Points on a hilly landscape, in no order, each with its height.
From any point a ball rolls to the lowest of the 2 points nearest to it. It stops when none of these is lower. Distance is the straight distance between rows; heights are no part of it.
<1376> height 183: [132 152 116  90 120 144 144 114 100 157 130 126 118 114 145 161 159  77
  93  88  97  75 149 145 154 125 171 148 147 137 162 109 137]
<710> height 344: [137 122  99 136 133 116 173 149 165 145 150 154 143 124  97 178 153  90
 151 121 150  90 100 129 135 100 132 160 180 162 132  78 213]
<1718> height 421: [139 116  87 168 114 112 121 122 168 191 129 127 147 132  92  81 156 151
 126 200 143  99  94 143  92 102 163 124 154 110 102 127 129]
<196> height 259: [107 151 179 125 102 113 157 116 127  74 130 115 163 142 166 162 167 148
 100  96  90 163  99 128 124  98 138 135 121 139 168  60 148]
<775> height 269: [143 152 125 129 166 124 154  84  88 126 136 114 132 111  95  94 109 183
 117 182 141 114 134 175 120 191  93 110 151  96 135 169 132]
<964> height 461: [ 94 129 103 154 125 117  58 123 136 154 123 148 106 153 131  97 125 159
 165 160 127 146  80  98 114  88 135 131  83 139  72 140  89]
<1066> height 613: [169 136  89  73 162 136 143 112  73 127 119 128  95 114 180 165 114 120
 114 100  95  77 181 163 151 146 116 124  86 129 138 136 108]
<1499> height 510: [120  97 116 119 136 141 137 122 125 133 149 141 118  92 155 142 148 142
  99 139  73 127  77 168 146 132 141 161  67 166 145 136 133]
<1558> height 407: [158 118  88 131 157 109 156 100 151 140 140 154  96 143 171 132 119 158
 130 176 109 113 118 205 163 161  80 118  96 136 115 159 127]
<1498> height 452: [144 155 125 123 100 112 171  98 162 135 130 105 124 165 123 159 147  96
 152 122 109 161  97 145 132 153 153 135 145 147 113 173 163]
<169> height 673: [177 115 112  80 158 143  88 125  70 164 124 125  80  68 124 147 112 111
 142 124  78 105 148 132 145 119 129 164  71 164 128 189 113]
<1131> height 445: [132 119 185  92 130 181  57 131  67 121 122 117 154  69 115 132 131  87
 114  74 125 126 143  41 101 134 143 177 135 162 151  83 123]
<1535> height 650: [136  89  96 112 183 136  62 157  64 131 120 149  92  73  66  73  76 165
 169 181 173  83 151  99 104  96  85 126  95 128 140 188  93]
<1507> height 342: [ 79  96 166 173  91 137 130 142 169 153 158 136 175 146  47 110 121  99
 152 143 163 140  86 158  70 163 128 143 180 117 139  93 158]
<1545> height 363: [147 114 121 103 157 162 114 143 121 144 122 177  90  72  98 146  92 125
 109 134 126  93 151 143 168 114  97 145 101 133 146  91 128]
<864> height 486: [ 79 134 111 161 108 118 133 167 131  75 117 117 133 164 114  82  85 150
 107 135 180 133 170 131  96 168 119  78 173  55 111 115 117]
<291> height 216: [ 91 139 163 101  72 134 192 128 187 130 153 159 126 171 130 171 159  58
 120 103 115 117 113 167 171 122 174 130 155 125 172  96 162]
<148> height 265: [155  44 111 143 121 146 121 166 150 173 158 120 175  77 117 117 147  76
 111 101 135  84 115 133  99 136 185 165 143 163 144  97 165]
<1696> height 603: [134 157  93  67 147 128  88  94  72 161 129 144  65 131 177 131 132 128
 117 141  89 100 166 156 149 102 158 147  77 137 120 141  84]
<761> height 343: [160 175  91 153 146 118 132 123 113 165 126 117 165 144 106 146 167 140
 124 141 157  72 134 101  93  70 144 140 212 135 118  82 155]
<1885> height 308: [ 98 103 151 111 115 165 133 137 157 118 138 165 103 109 120 104 103 117
 107 131 122 131 121 167 160 164 145 125  92 115 152 118 117]
<1836> height 166: [127 119 100 129 145 120 193 160 131  25 102 117 133  97 148 127 124 158
  77 108 113 148 121  88 144 151  98  98 123 130 127 110 166]
<600> height 556: [118 132  89 123 139  88  80 122 121 122 108 153  83 179 188  93 111 176
 121 161 158 124 155 139 121  84 127  73  85 107  91 137  59]
<37> height 365: [113 190 173 118 111 148 132  96 143  96  93 103 138 128  72 135 146  99
 146 102 114 190  92  64 115 133 140 152 169 142 108 134 168]
<1446> height 446: [200 137 135 104 141 119 144 117 147 180  95 136 108 135 165 143 114 124
 135 107 129 128 192 148 186 107  95 107 107 121 117 202 102]
<1144> height 428: [164  89  72 104 144 113 179 165 128  89 124 124 120 115 186 104 118 146
  92 114 143  81 188 150 134 172 109  65 112 102 135 180 107]
<648> height 270: [ 86 155 159 107  76 115 169 120 160  87 138 117 142 205 135 165 135  80
 147  87 133 161 131 140 109 132 176 126 164 113 158  94 158]
<1429> height 387: [176 151  99  88 183 125 150  90 134 157 131 161  75  93 166 115 122 172
 109 204 108  84 153 188 192 127  96 121 105 133 140 162 117]
<1293> height 235: [106 143 125 108 137 165  91 115  85 121 132 119 149  98  87 107  91 134
 106 120 159 103 157 110  86 162 141 123 171  95 135  98 112]
<1892> height 106: [ 80 156 110 142 125 117 178 144 147  15  90 109 109 112 106  93 122 162
  88 174 115 155 115 109 142 155 122 100 155 107 123  98 167]
<748> height 210: [149 146 143 109 125 123 138 110 105 128 117 100 139 168 167 189 116  94
 169  34 124 167 155  90 117 146 115 124 122 133 109 163 116]
<944> height 175: [130 141 113 146 145 133 130 108 104 152 138 122 161 153 119 146 111 147
 128 126 149 115 148 143  98 146 114 127 161 100 139 114 118]
<1129> height 315: [151 162  68 141 138 107 152 140 159 124 116 133 119 125 126 141 170 131
 121 147 127  89 112 101 146  67 151 138 186 162 111  87 183]
<1706> height 370: [145 159 139 166 102 109 105 136 138 197 144 118 159 161 124 129 173 120
 148 135 140 102 131 107 115  36 167 146 182 140 113  99 140]
<57> height 357: [100 126 175 117  95 128 156 121 168 121 146 171 105 192 151 169 117 107
 122 119 133 151 128 209 166 145 120 118 109 106 169  97 104]
<1456> height 368: [112  93 151  83 144 153 105 156 108  67 105 159 102  64 119  91  85 152
 110 123 151 140 167 102 166 118 103  99  72 105 168 142  93]
<233> height 307: [ 67 119 173 134 116 129 123 124 156 152 167 125 193 177  76 138 158 107
 158 153 143 129  75 152  40 123 157 158 188 142 162  57 162]
<312> height 447: [138  66  67 132 142 128 119 167 123 131 142 129 122 131 165  99  79 129
 108 124 157  75 183 176 107 182 127  90 126  91 123 143  98]
<240> height 223: [121 157 104  96 152 132 150 105  83  84 119  99 117  79  94  54 112 179
  95 193 160  94 171 142 134 175 119  77 166  93 149 198 121]
<629> height 329: [ 98 191 163 126 106 113  85 101 103 116 118  90 154 178 175 119 156 156
 145 112 111 166 135 106  86 104 160 126 129 115 110 129  92]
<506> height 511: [109 118  77  76 149 141 175 131  91  51 114 124  92 111 191 129 116 139
 100 100 106 122 145 116 150 186 128  98  75 115 143 144 109]
<1099> height 528: [155 155 209 127 134 160 113 100  92 197 140 161 135 103  84 186 139 106
 109 107 114 122 147 159 169  87  97 155 134 161 179 108 131]
<984> height 555: [178  78 189 129 144 178 118 134 106 177 135 123 179  73  79 149 116 108
 101 118 139 113 159 142 121 155 100 151 132 141 176 128 136]
<953> height 414: [117 158 142  47 116 154 145  88 136 127 109 138  70 109 155 107 123 116
 101 136  95 120 166 151 199 136 160 109 102 111 139 159 101]
<980> height 278: [107 160 118 126  97 114 157 141 194 122 122 162 115 132 140 131 171 122
  88 168 121  88 114 160 173  82 174 126 152 123 146  56 163]
<320> height 525: [167 145 116 182 109  89 159 139 191 161 125 134 125 170 109 169 157 119
 166 161 134 137  92 151 142  66 121 139 159 148 106 128 173]
<771> height 251: [ 56 157  86 110 118 134 156 113 117  70 128 108 135 119 115  93 138 137
 107 145 104 126  96 138 106 198 168 130 157 122 131 107 160]
<584> height 436: [153 108 200 175 127 135  42 133 118 185 141  97 205  96 112 105 173 127
 153 154 131 132  89  50  70  86 136 177 140 173 118  99 104]
<1032> height 304: [162 158 148 104 149 124 163 105 119  92 100 117 118 122 148 135 113 162
 108 124 137 142 190 130 161 140  89  65 121  87 140 154 101]
<449> height 582: [159 150 132 133 128 126  75 113  99 217 136 148 118 144 134 136 117 112
 151 126 131 108 165 131 149  77 139 142 120 123 112 152  89]
<126> height 443: [ 84  94  97 126 129 136  67 147 116 134 130 150  83  94 103  70 101 134
 157 160 119 142  80  95 129 134 146 146  70 153  92 170 115]
<672> height 460: [118 146 162 170 127 122  70 111 120 193 144 132 132 166 127 158 149 127
 189 135 113 161  66 103 119  58 122 182 115 161  89 110 105]
<125> height 184: [132 116 145 133 125 132 132 150 131 138 152 139 142 119 155 179 170 103
 104  79 114 105 120 103 140  93 152 169 122 177 163  52 165]
<195> height 258: [158 125 105 139 146  97 132 168 143  82  92 129 119  99 157 128 138 157
 114 108 129 146 138  56 171  66 111 105 104 151  96 134 142]
<456> height 438: [119 153 146 116  91 145 110 141 169 127  89 133 105 117  97  87 113 119
 121 123 144 143 158  87 166 114 164  91 150  96 102 141 122]
<1743> height 298: [174  61 132 123 124 156  87 164 121 190 150 140 130  79 112 143 117  56
 128 101 106  73 147 138 117 128 173 171 107 156 141 116 126]
<676> height 464: [ 72 142 137 115  91 154 128 143 151  88 111 131 114 125 109  89 101 103
 104 111 148 127 159 113 134 192 162  88 158  69 130 104 120]
<1016> height 208: [ 93 172 142  93 121 126 153  93  85 110 145 111 137 163 176 194 160 115
 140  58  97 161 113 111 112 124 144 160 126 154 159  92 143]
<1520> height 542: [194  95 162 144 154 144 124 139 128 203 150 150 154  93  88 187 128  99
 119 100 133  94 158 157 141  87  82 159 127 164 151 100 139]
<143> height 432: [116 149  99 107 148 118 224  88 115  83 157 110 133 153 163 153 161 131
 113 145  96 120  99 195 118 209 120 138 154 129 158 130 161]
<106> height 592: [130 115 149 100 127 127  80 129 117 177 128 176  83 138 189 130 111 118
 111 124 113 109 180 182 185  88 140 131  68 119 139 119  62]
<828> height 450: [130 129 166 158 102 101 167 123 176  95 119 139 113 180 137 170 123 135
 158 125 118 205  88 170 165 135  80 114  94 130 111 150 134]
<1738> height 264: [164 183 128 104 131 106 150 101  96 105 114  95 129 167 174 163 134 147
 123  79 123 147 187 118 123 124 120  97 130 112 125 144 103]
<287> height 364: [116 186 125  79 128 139 102  67  72 130 123  89 139 129 154 132 152 143
 123 110  95 135 139 122 104 129 164 144 134 123 137 135 104]
<1563> height 213: [157 132  87 128 115 119 188 180 166  44  85  96 121 118 166 131 122 137
 101  96 132 133 162  66 150 116 132  86 136 111 109 142 153]
<626> height 313: [128 116 109 168 126 117 129 140 121 131 139 110 147 152  95 144  98 105
 184  88 167 153 106  99  76 192  85 142 164 118  79 173 134]
<1207> height 272: [144  93 145 116 124 155 200 136 174 124 133 150 129  94 130 129 127 102
 100 134 115 110 124 171 183 173 117 121 118 132 161 143 144]
<1281> height 367: [164  91 103 125 119 148 132 171 159 156 124 147 141 103 139 139 120 100
  88  88 158  66 189 134 147 131 143 110 140 100 153  83 131]
<299> height 480: [103 114 104 150 113 120  54 138 121 174 157 121 132 158 154 106 140 104
 163 128 113 119  93 106  82 100 181 164 108 148  95 106  94]
<1137> height 341: [157 101 133  76 166 133 126 134 106 110 108 131  99  75 152 100 120 171
 101 151 127 109 177 143 164 120  96  93  76 118 177 190 106]
<834> height 388: [173  85 112  88 126 166 170 174 122 131 121 141 123  95 156 124  96  68
  85  58 131  60 225 128 171 133 131 105 110 105 165 126  96]
<539> height 500: [148  84 104 139 159 126  77 140  79 137 142  93 166  85 111  87 114 164
 126 126 147 118 138  88  80 131 120 123 125 128 123 149 112]
<1750> height 162: [104 122  28 138 143 102 145 142 126  93 146 117 116 168 157 144 127 139
 150 118 139 108 102 119  84 152 132 126 152 139  83  96 148]
<656> height 350: [169 148 136 181 129 103 147  98 125 131 100  68 162 131 102 116 150 185
 140 194 108 167  82 109  86 111 100 131 150 152  99 174 153]
<1681> height 499: [123  93 139 155 101 124  74 151 155 172 145 129 149 153 152  96 130 118
 129 138 133 126 128 151  79 120 179 129  94 104 121 112  97]
<890> height 504: [ 62 109  73 142 133 106 111 141  84  69 137 118 117 159 140  83  94 166
 118 123 161 129 134 132  76 183 120  98 135  91  94 122 110]
<1161> height 451: [111 159 141  96 115 133 224 103 183  81 118 150  74 144 163 136 142 110
 104 149  95 135 110 164 218 162 116 103 121 122 146 119 151]
<122> height 429: [136 166 141 124 139 111 202  76 165 111 140 141  81 178 188 141 145 152
 130 188  96 137 106 214 174 163 107 116 124 128 138 128 122]
<1882> height 330: [112 120 152 177 126 111 114 141 139 105 150 101 199 153 122 133 163 152
 130 142 130 151  72 110  53 102 122 159 141 150 153  59 145]
<1283> height 314: [165 166 102 141 164 103 158  92 111 115 116  82 141 124 117 129 140 168
 142 147 123 143 123 125 110 147  98 121 172 122 107 179 149]
<563> height 279: [ 70 126  73  99 156 165 110 139  87  89 128 134 116  84 106  90 110 147
  98 141 128  90 115 121 113 162 151 133 141 117 134 102 131]
<1286> height 581: [137 122 139 122 114 122 125 127 155 163 138 152 110 158 190 114 132 134
  89 138 136  96 173 203 162 127 143 107 106 104 141 107  93]
<566> height 420: [108 159 112 141 153 153  85 103 108 118 129 155 110 123  90 176 125 117
 176 110 130 137  76  60 132 102 106 183 145 167  97  79 138]
<1454> height 292: [138 188 123 134 108  95 108 114 106 154 128 101 131 179 204 149 177 128
 127 111 108 131 150 127 110  70 176 127 150 134 108 121 113]
<239> height 508: [165 177 138 179 113  87 135 140 163 164 107 153 109 184 135 173 141 122
 154 115 140 141 145 121 167  41 118 129 152 141 101 114 131]
<117> height 568: [148 158 114 121 129  99  83 104 108 172 121 129 107 174 176 117 126 143
 106 143 147 102 187 155 123  84 145  92 125  92 110 124  74]
<992> height 629: [134 113 101 124 143 134  98 142 122 173 122 146 101 115  83  78  89 148
 134 186 176 103 165 145 150 118 118  90 132 104 111 191  94]
<728> height 149: [136 108 155 134  84 135 196 148 230 123 135 138 142 135  93 146 152  68
 125 116 126 129 101 142 155 126 166 127 159 146 143 118 195]
<969> height 457: [143  75 174 177 125 126  65 160 125 136 150 133 177  96 131 126 135 124
 168 118 148 147  90  39  90 102 111 170 103 158 106 101 113]
<1519> height 618: [159  95 126 111 155 159  93 123  99 194 134 132 126  77  64  89  79 121
 114 180 145  69 167 162 114 147 135 130 135 114 148 174 117]
<1549> height 422: [ 98 116 163  96 126 169  43 139  95  97 116 118 131  61  80  89  90 107
 133 111 147 143 137  30 104 138 139 142 129 127 138 131 108]
<711> height 640: [101 111  96 163 114 111 109 157 155 133 121 142 123 117  66  54  97 148
 133 181 172 118 123 124 128 123 118 110 140 101  80 169 135]
<524> height 595: [154 161 126 120 138 131  77 103  96 218 135 128 133 107 108 123 163 127
 109 162 106  74 156 155 136  67 173 154 156 152 147 119  99]
<1214> height 442: [ 96 140  82 155 144 123 107 132 125 145 138 145 145 121  92 101 139 173
 116 188 140  73  96 123  91  94 155 137 151 113 115  65 136]
<778> height 359: [ 80 130 162 185 103 111 111 136 146 116 134  88 188 188 103 102 148 132
 177 153 110 180  57 113  35 139 134 159 141 127 111  98 141]
<357> height 419: [167 130 185 139 122 114 116 105 143 180 123 133 138 134 139 132 123 159
 123 133 131 160 144 167 159 104  95 107  95 108 138 173  98]
<67> height 378: [122  99 195 182 104 149  81 141 139 169 152 115 187 118  65  95 129 119
 151 146 168 139 110  90  67 137 127 143 160 112 122  94 111]
<565> height 391: [ 85  81 118 115 146 127 128 184 104  37 108 137 105  83 109  79  78 167
 115 119 185 138 185 100 151 165  65  77  91  98 142 182 101]
<991> height 339: [127  80 114  94 130 176 109 164 119 137 142 168 111  89 123 121  89 106
  84 124 122  72 173 158 144 147 158 129  96 102 162  75 110]
<1216> height 171: [117 152 115 112 147 118 188 129 142  46  89 118 103  79 101  71 118 168
 103 179 145 130 151 118 172 168  93  64 151 107 132 168 152]
<1076> height 286: [ 92 148 135  95  93 122 165 104 151  92 129 112 118 166 194 105 135 116
  94 128 103 145 127 181 136 184 159  87 107  95 140 127 103]
<1626> height 424: [126 113 109 109 130 121  95 126 156 147 108 154  81  92 126  92 126 141
 147 166 111 150 101 129 186 106 134 129  67 144 102 188 122]
<464> height 523: [124 116  75 106 127 126 157 148 114  54 116  86 117 121 163 102 112 128
 124  81 132 144 140 106 113 195 132  88 120 115 102 169 117]
<115> height 268: [ 97 122 163 127  86 141 127 131 172 183 160 131 161 162  97 137 173  85
 132 138 134 105 110 169 106 105 195 148 181 134 167  78 164]
<203> height 497: [140 109 140 169 114 104 153 158 124  68 114  69 159 111 117 108 129 145
 135 123 120 176 104  80  88 161 117 126 148 132 104 158 160]
<1205> height 397: [119 144 108 169 100  99 110 145 172 146 127 104 151 162 118  95 162 124
 151 167 116 124  89 111  90  96 191 145 171 131  93 111 145]
<951> height 320: [116 191 184 133  80 118 137 109 167 110 102 102 138 179 108 131 145  99
 140 124 122 169 132  98 128 115 165 117 179 109 120 112 155]
<1825> height 416: [114 134 182 165  96 111 118 121 179 134 136 114 153 162 149 120 165 168
 115 174  82 178  71 165 122  89 145 124  96 128 131 132 118]
<5> height 129: [148 166 128 112 133 132 133 115 100 118 115 132 126  98 136 178 163 112
 116  83 107 126 116  73 164  94 121 150 146 178 122  99 159]
<231> height 418: [138 135 193 136 136 154  49 104  87 173 123 119 150 112  80 119 103 135
 160 125 142 152 135  70 111  89 106 144 113 126 132 143  84]
<1403> height 209: [ 78 153  57 143 125  99 147 135 119  58 128  78 141 152 122 107 136 136
 140 120 121 141  94 111  55 176 154 128 173 123  96 117 170]
<1008> height 352: [162 110 158 165 139 124 111 125 102 118 128  87 174 121 122 161 110 114
 178  73 139 176 106  65  88 157  74 151 138 155 106 156 142]
<1730> height 385: [141  96 135 115 136 160  58 156 123 152 120 169 107  62  74 112 104 119
 121 131 151 106 140  72 156  95 129 149 112 144 134 109 122]
<780> height 441: [111 132 174 144 104 119  81 130 148 174 139 141 129 160 161 149 161 139
 141 126  85 172  84 135 134  73 148 144  72 155 120 119  92]
<701> height 398: [ 97 162 147 134 134 152 105  91 126 107 124 130 147 120  58 142 149 110
 159 118 130 146  49  52 100 132 127 187 179 175 117  90 173]
<1668> height 271: [146 124 148 155 141 115 100 132 104 155 145 147 150 152 178 184 131 164
 112  97 133 141 158 149 128  76  95 126  96 122 144  85 101]
<336> height 295: [168 126 146 163 143 105  99 150 119 123 114 111 160 119 155 142 141 165
 134 117 136 159 137  74 115  73 110 115 121 146 114 138 125]
<446> height 410: [156 119 180 193 138 119  86 123 110 187 128  94 203 142 114 109 134 163
 150 156 160 129 128  71  69  87 102 140 151 120 122 114  97]
<1533> height 309: [153 131 152 150 159 128  97 116 111 168 139 137 152 104 131 149 149 171
 111 134 119 126 119 117 127  66 100 151 110 150 144 113 127]
<758> height 55: [149 121  81 110 139 138 151 139 111  98 123 115 134  96 129 149 137 101
 123  79 124 111 104  79 131 151 142 136 150 150 111 138 160]
<160> height 411: [139 110 106  79 161 145 169 177 101  52 112 126 122  94 150 110  89 150
  89  85 164 107 214 115 145 168  72  69 106  86 154 169  88]
<1274> height 246: [ 89  93  98 127  98 106 152 135 167  83 128 154  98 176 192 129 125 105
 133 128 114 153  92 183 135 174 147 114  78 129 120 134 113]
<697> height 267: [125 121 125 119 112 140 161 122 118 124 121  98 133 143 120 153 100  88
 156  59 145 151 140 126 118 204 120 132 141 118 111 178 137]
<1858> height 476: [141 105 130 153 101 107 164 124 153 124 129  68 166 130 122 118 150 108
 158 105  96 172  75 116  87 176 146 145 143 147 112 190 169]
<1699> height 540: [116 113 138 140 117 101  95 109 135 127 124 129 109 180 206 121 125 166
 117 128 121 175 122 166 120 115 121 105  56 121 108 141  75]
<1620> height 371: [137 132  94 132 140 131 161 111 161 156 142 176 105 148  87 170 128  97
 179 123 142 109  91 152 162 137 104 156 148 152 127 131 172]
<516> height 386: [133 143 166 168 122 115 133 109 150 142 117 111 140 152 100 106 129 173
 131 183 117 182  84 151 133 122  96  97 114 118 114 172 122]
<387> height 399: [146 155 111 124 133 131 119 106 138 168 117 161  80 129 104 158 116 106
 160 126 116 147 107 137 178 112 110 140 108 143  92 173 137]
<1522> height 188: [118 202 144 115 126 122 151  99 135 129 121 139 124 158 101 181 167 113
 126 113 116 139 113 114 157  78 136 150 180 154 143  74 180]
<1480> height 324: [ 85 126 184 127  93 136 188 107 176  98 139 131 105 167 155 117 115 122
 111 151 109 166 107 209 157 209 105 104 113  93 160 135 120]
<907> height 544: [160 104  72 112 156 145  62 151  65 152 140 128 113 113 123 141  94  99
 155 107 141  84 164 101  93 129 150 145 132 124  96 135  95]
<80> height 665: [166  74  93  78 163 148 104 166  78 124 126 124  97  60 101 110  66 109
 143 114 122  92 172 106 123 154 116 134  84 136 133 184 109]
<50> height 472: [ 97 140 140 135 123 149  87  97 136 186 141 151 104 127  75 105 102 134
 144 189 116 140  92 162 131 139 133 140 105 121 109 150 104]
<567> height 297: [139 132 146 157 143 122 164 118 145 108 142 112 181 132 145 154 182 167
  89 143 118 138 116 149  97 101 124 145 154 145 176  55 177]
<657> height 423: [117 106 159 166  89 105 136 134 181 131 127 135 134 190 126 141  99  95
 171 106 146 194 115 148 107 149 118 114 123 126 104 148 125]
<1292> height 241: [ 95 178 128 130 129 143 152 106 158  99 115 153 119 122  88 137 152 135
  99 170 131 112 103 147 151 114 140 137 189 112 143  56 173]
<665> height 651: [103 123 140 195 113 114 138 145 162 117 116 144 141 118  40 106 106 133
 139 155 175 152  99 107 126 132  92 127 174 120  96 118 165]
<759> height 413: [143 153 102  87 143 108 244 108 158  86 153 128 107 184 198 170 161 104
 140 139 107 102 125 194 160 154 122 121 159 135 167 101 164]
<1523> height 662: [113  94 128 148 127 162 142 157 143 125 128 142 142  98  62 122 104 103
 119  99 170 121 127 110 119 177 114 130 166 109 127 109 163]
<909> height 468: [105 141 116 115 105 117 207 132 171  49 101 142  90 163 204 140 148 116
  90 115  97 156 124 140 175 128 117  99  84 114 125 101 134]
<1272> height 426: [144 171 117  97 114 118 155  88 163 117 103 121  84 148 144 122 144 119
 139 138 104 148 126 138 182 133 139 103 118 132 102 179 138]
<245> height 100: [102 113  90 144 140 111 133 123 118 122 167 128 161 177 110 155 124 120
 173 110 161 122 102 122  57 140 118 150 178 129 126  72 148]
<214> height 493: [121 159 174  77 133 169 109  80 107 173 141 145  96  94  84 121 109 130
 122 195  99 122 128 175 165 135 136 146 112 119 169 156  97]
<933> height 606: [161 121 122 120 140 155  97 111 106 197 141 108 142  88  73 113 128 106
 120 153 120  66 129 149  97 133 172 159 165 140 143 130 130]
<796> height 338: [137 165 109 113 160 131 177  99 104  55  94 116 102 114 116 146 110 147
 134 102 140 157 166 102 152 170  47  89 127 107 109 163 143]
<1079> height 471: [134 153 129 144 133 113 134 112 123 112 119 154 106 178 149 187 119 151
 166 105 134 179 123 131 147 104  59 124 100 132 116 130 126]
<1379> height 539: [131  99 120 143 159 117  86 103  94 184 136 116 135  96 113  84 135 163
 142 190  99 130  89 146  89 112 125 151  78 145 122 192  98]
<15> height 412: [139 123 143 140 114 144  98 151 176 163 112 158 119 106  94 134 135 103
 141 118 146 121 135  96 176  83 141 132 158 128 109 112 151]
<862> height 207: [ 87 115  67 127 120 109 171 141 136  68 153 158 113 186 172 147 136 134
 124 131 128 125  93 172 108 167 135 122 117 123 135  76 151]
<1735> height 453: [135 140  81 113 164 134 210  84 100 103 136  99 118 112 119 141 134 122
 147 137 114 118 114 161 131 238  96 145 155 135 128 178 158]
<1258> height 218: [155  98 143 145  98 130 231 153 197 110 121 120 155 140 107 145 123  77
 113  98 142 125 139 158 156 168 120  98 162 109 145 133 177]
<551> height 146: [122 130 134 101  87 120 154 117 109 110 125 110 133 173 211 170 144  82
 137  35 101 141 154 118 135 139 162 129 107 145 138 135 116]
<1041> height 482: [158  60  94 144 149 119 117 161  90 131 147  90 158  89 132 112 100 115
 156  87 136 121 150 108  85 190 126 134 110 134 109 198 115]
<956> height 396: [101 105 164 106 127 144 113 136 110  88 100 112 132  62  75  77 102 116
 127  90 144 160 128  71 125 180 116 119 117 124 134 186 130]
<768> height 255: [127 183 135  96 119 100 142  87  80 145 147 123 117 185 203 182 178 123
 124 101  86 131 145 171 131  97 149 148 122 146 151 122 114]
<1062> height 393: [ 76 108 178 187  78 106 135 150 170  88 122 112 141 180  85 109 112 127
 155 151 123 204  66 148  84 157 125 119 121 122 108 144 147]
<1387> height 522: [ 83 127 143 143 110 120  92 114 110 117 124 119 123 172 142  94  97 145
 126 136 146 169 132 148  90 161 128  99 102  83 113 155  82]
<631> height 440: [105 154 115 176 153 124  66 119  98 163 143 153 131 152 112 143 152 136
 176 143 140 108  77  61  95  54 115 189 142 150  98  64 101]
<624> height 498: [110 126 101 100 157 122 152 120 115  81 125 150  95  95 178 145 142 169
  97 141  89 138 112 146 169 136 103 123  53 135 143 113 126]
<838> height 514: [102 108 142 179 131 111 107 156  93  87 119  85 176 114 112  80 113 188
 118 142 142 163 113  89  56 148 107 106 135 111 116 139 123]
<720> height 227: [114  88 146 130  85 141 115 162 143 166 165 128 160 119 144 133 169  71
 107  95 116 100 124 146 106 110 199 159 136 150 166  60 147]
<488> height 530: [131  82  92 135 127 133  50 184 120 134 149 135 127 118 150  96  90 107
 135  97 158 104 164  80 109 112 154 114 128 108  90 109  82]
<490> height 392: [109 144 136  67 126 159 124 137 108  95 103 148  98  84 139 113 116 123
  91  94 113 124 163  94 190 105 142 113  89 119 143 131 123]
<88> height 484: [122 155 139 100 147 125 187 113 149  50  93 163  87 110 178 142 129 176
 100 126 106 158 142 122 202 132  63  99  75 110 142 114 123]
<680> height 366: [187 136 122  93 183 120 161 125 126 112 109 146 115  93 179 144 145 174
  82 145 118 102 178 143 198  97  78 114  92 134 162 143 116]
<635> height 512: [135 164 200  87 134 159 131  72 104 163 126 144 100 103 127 164 145 115
 100 136  83 129 141 178 193 110 123 148 103 130 171 124 109]
<1171> height 369: [ 98 144 129 128 125 132 170 135 100  43  96  93 130  83  90 100  86 136
 109  97 148 166 143  77 143 197  75 102 141 106 123 172 144]
<237> height 515: [126  52 109 152 112 116 100 194 175 131 136 153 123 121 167  86 110 122
 118 119 151 118 135 117 129 127 165 102  93 123 106 127 117]
<1167> height 390: [131 148 144 109  95  85 208 114 180 109 148 157 104 233 171 183 129  91
 150 131 137 137 125 204 157 130 123 108 147 138 147 122 153]
<1630> height 448: [ 83 123 186 141 115 147  60 113 126 168 121 127 141 123  77  71 104 151
 152 145 127 166  89 113 102 122 121 129 112 107 110 147  97]
<1039> height 526: [130 106 108 139 150 135  99 100 109 187 160 147 124 133 138 141 152 152
 149 171  90 116  67 187 104 110 132 171  85 162 131 123 112]
<659> height 465: [146  55  81 144 132 119 134 151 108 153 160  97 149 139 158 122 112 126
 124 124 131 102 139 178  70 188 148 125 115 137 121 167 111]
<9> height 541: [153 121 178 175 100 104 160 133 200 175 149 130 163 167  59 165 155  92
 170 143 151 142  82 133 105  82 122 156 184 171 125 115 182]
<1877> height 641: [119 100  89 145 168 128  64 144 100 180 136 144 117  95  76  71 116 167
 144 197 159  84 131 103 107  73 137 124 118 126 117 143 101]
<155> height 389: [178 105 164 123 146 142  70 121  85 168 133  98 148  90 118 149 110 108
 169  89 136 150 145  74 108 126 109 161 110 154 111 176 109]
<541> height 256: [140 113 113 128 109 141 173 193 168  82 106 134 150  95 155 110 133 108
  78  96 158 102 163  83 159 112 143  94 158 106 135  82 152]
<675> height 657: [126  83 105  97 156 145  69 158  56 120 127 132 102  43  57  74  77 129
 146 148 145  95 130  67 107 149 119 144 121 151 122 172 124]
<146> height 491: [148 190 128 160 147 103 126  82 119 166 121 130 117 186 142 170 146 154
 169 137 138 159 121 117 140  46  83 133 128 133  84 134 119]
<1691> height 231: [156 152 154 119 133 128 119 136 100 167 131 130 142 123 159 178 154 130
  97  95 136 101 190 149 155  79 139 123 137 129 164  87 116]
<782> height 128: [115 106  81 102 139 149 139 131  99 125 150 121 120 118 143 170 132  91
 132  98 112  99 110 147 111 159 162 167 125 139 148 103 153]

For each start below, name the point where the ball stops.
<169> -> <991>
<933> -> <991>
<984> -> <551>
<506> -> <1137>
<1520> -> <551>
<1379> -> <551>

Call two points neighbours if one is among the 2 nearest of the other. Go from one point of each pair to the other, from neighbour to neighbour, staying as low as possible. Name the highest point that can't be avoided.
<551>, <758> -> <1446>
<1456>, <728> -> <1272>
<728>, <758> -> <1281>
<720>, <1892> -> <1533>
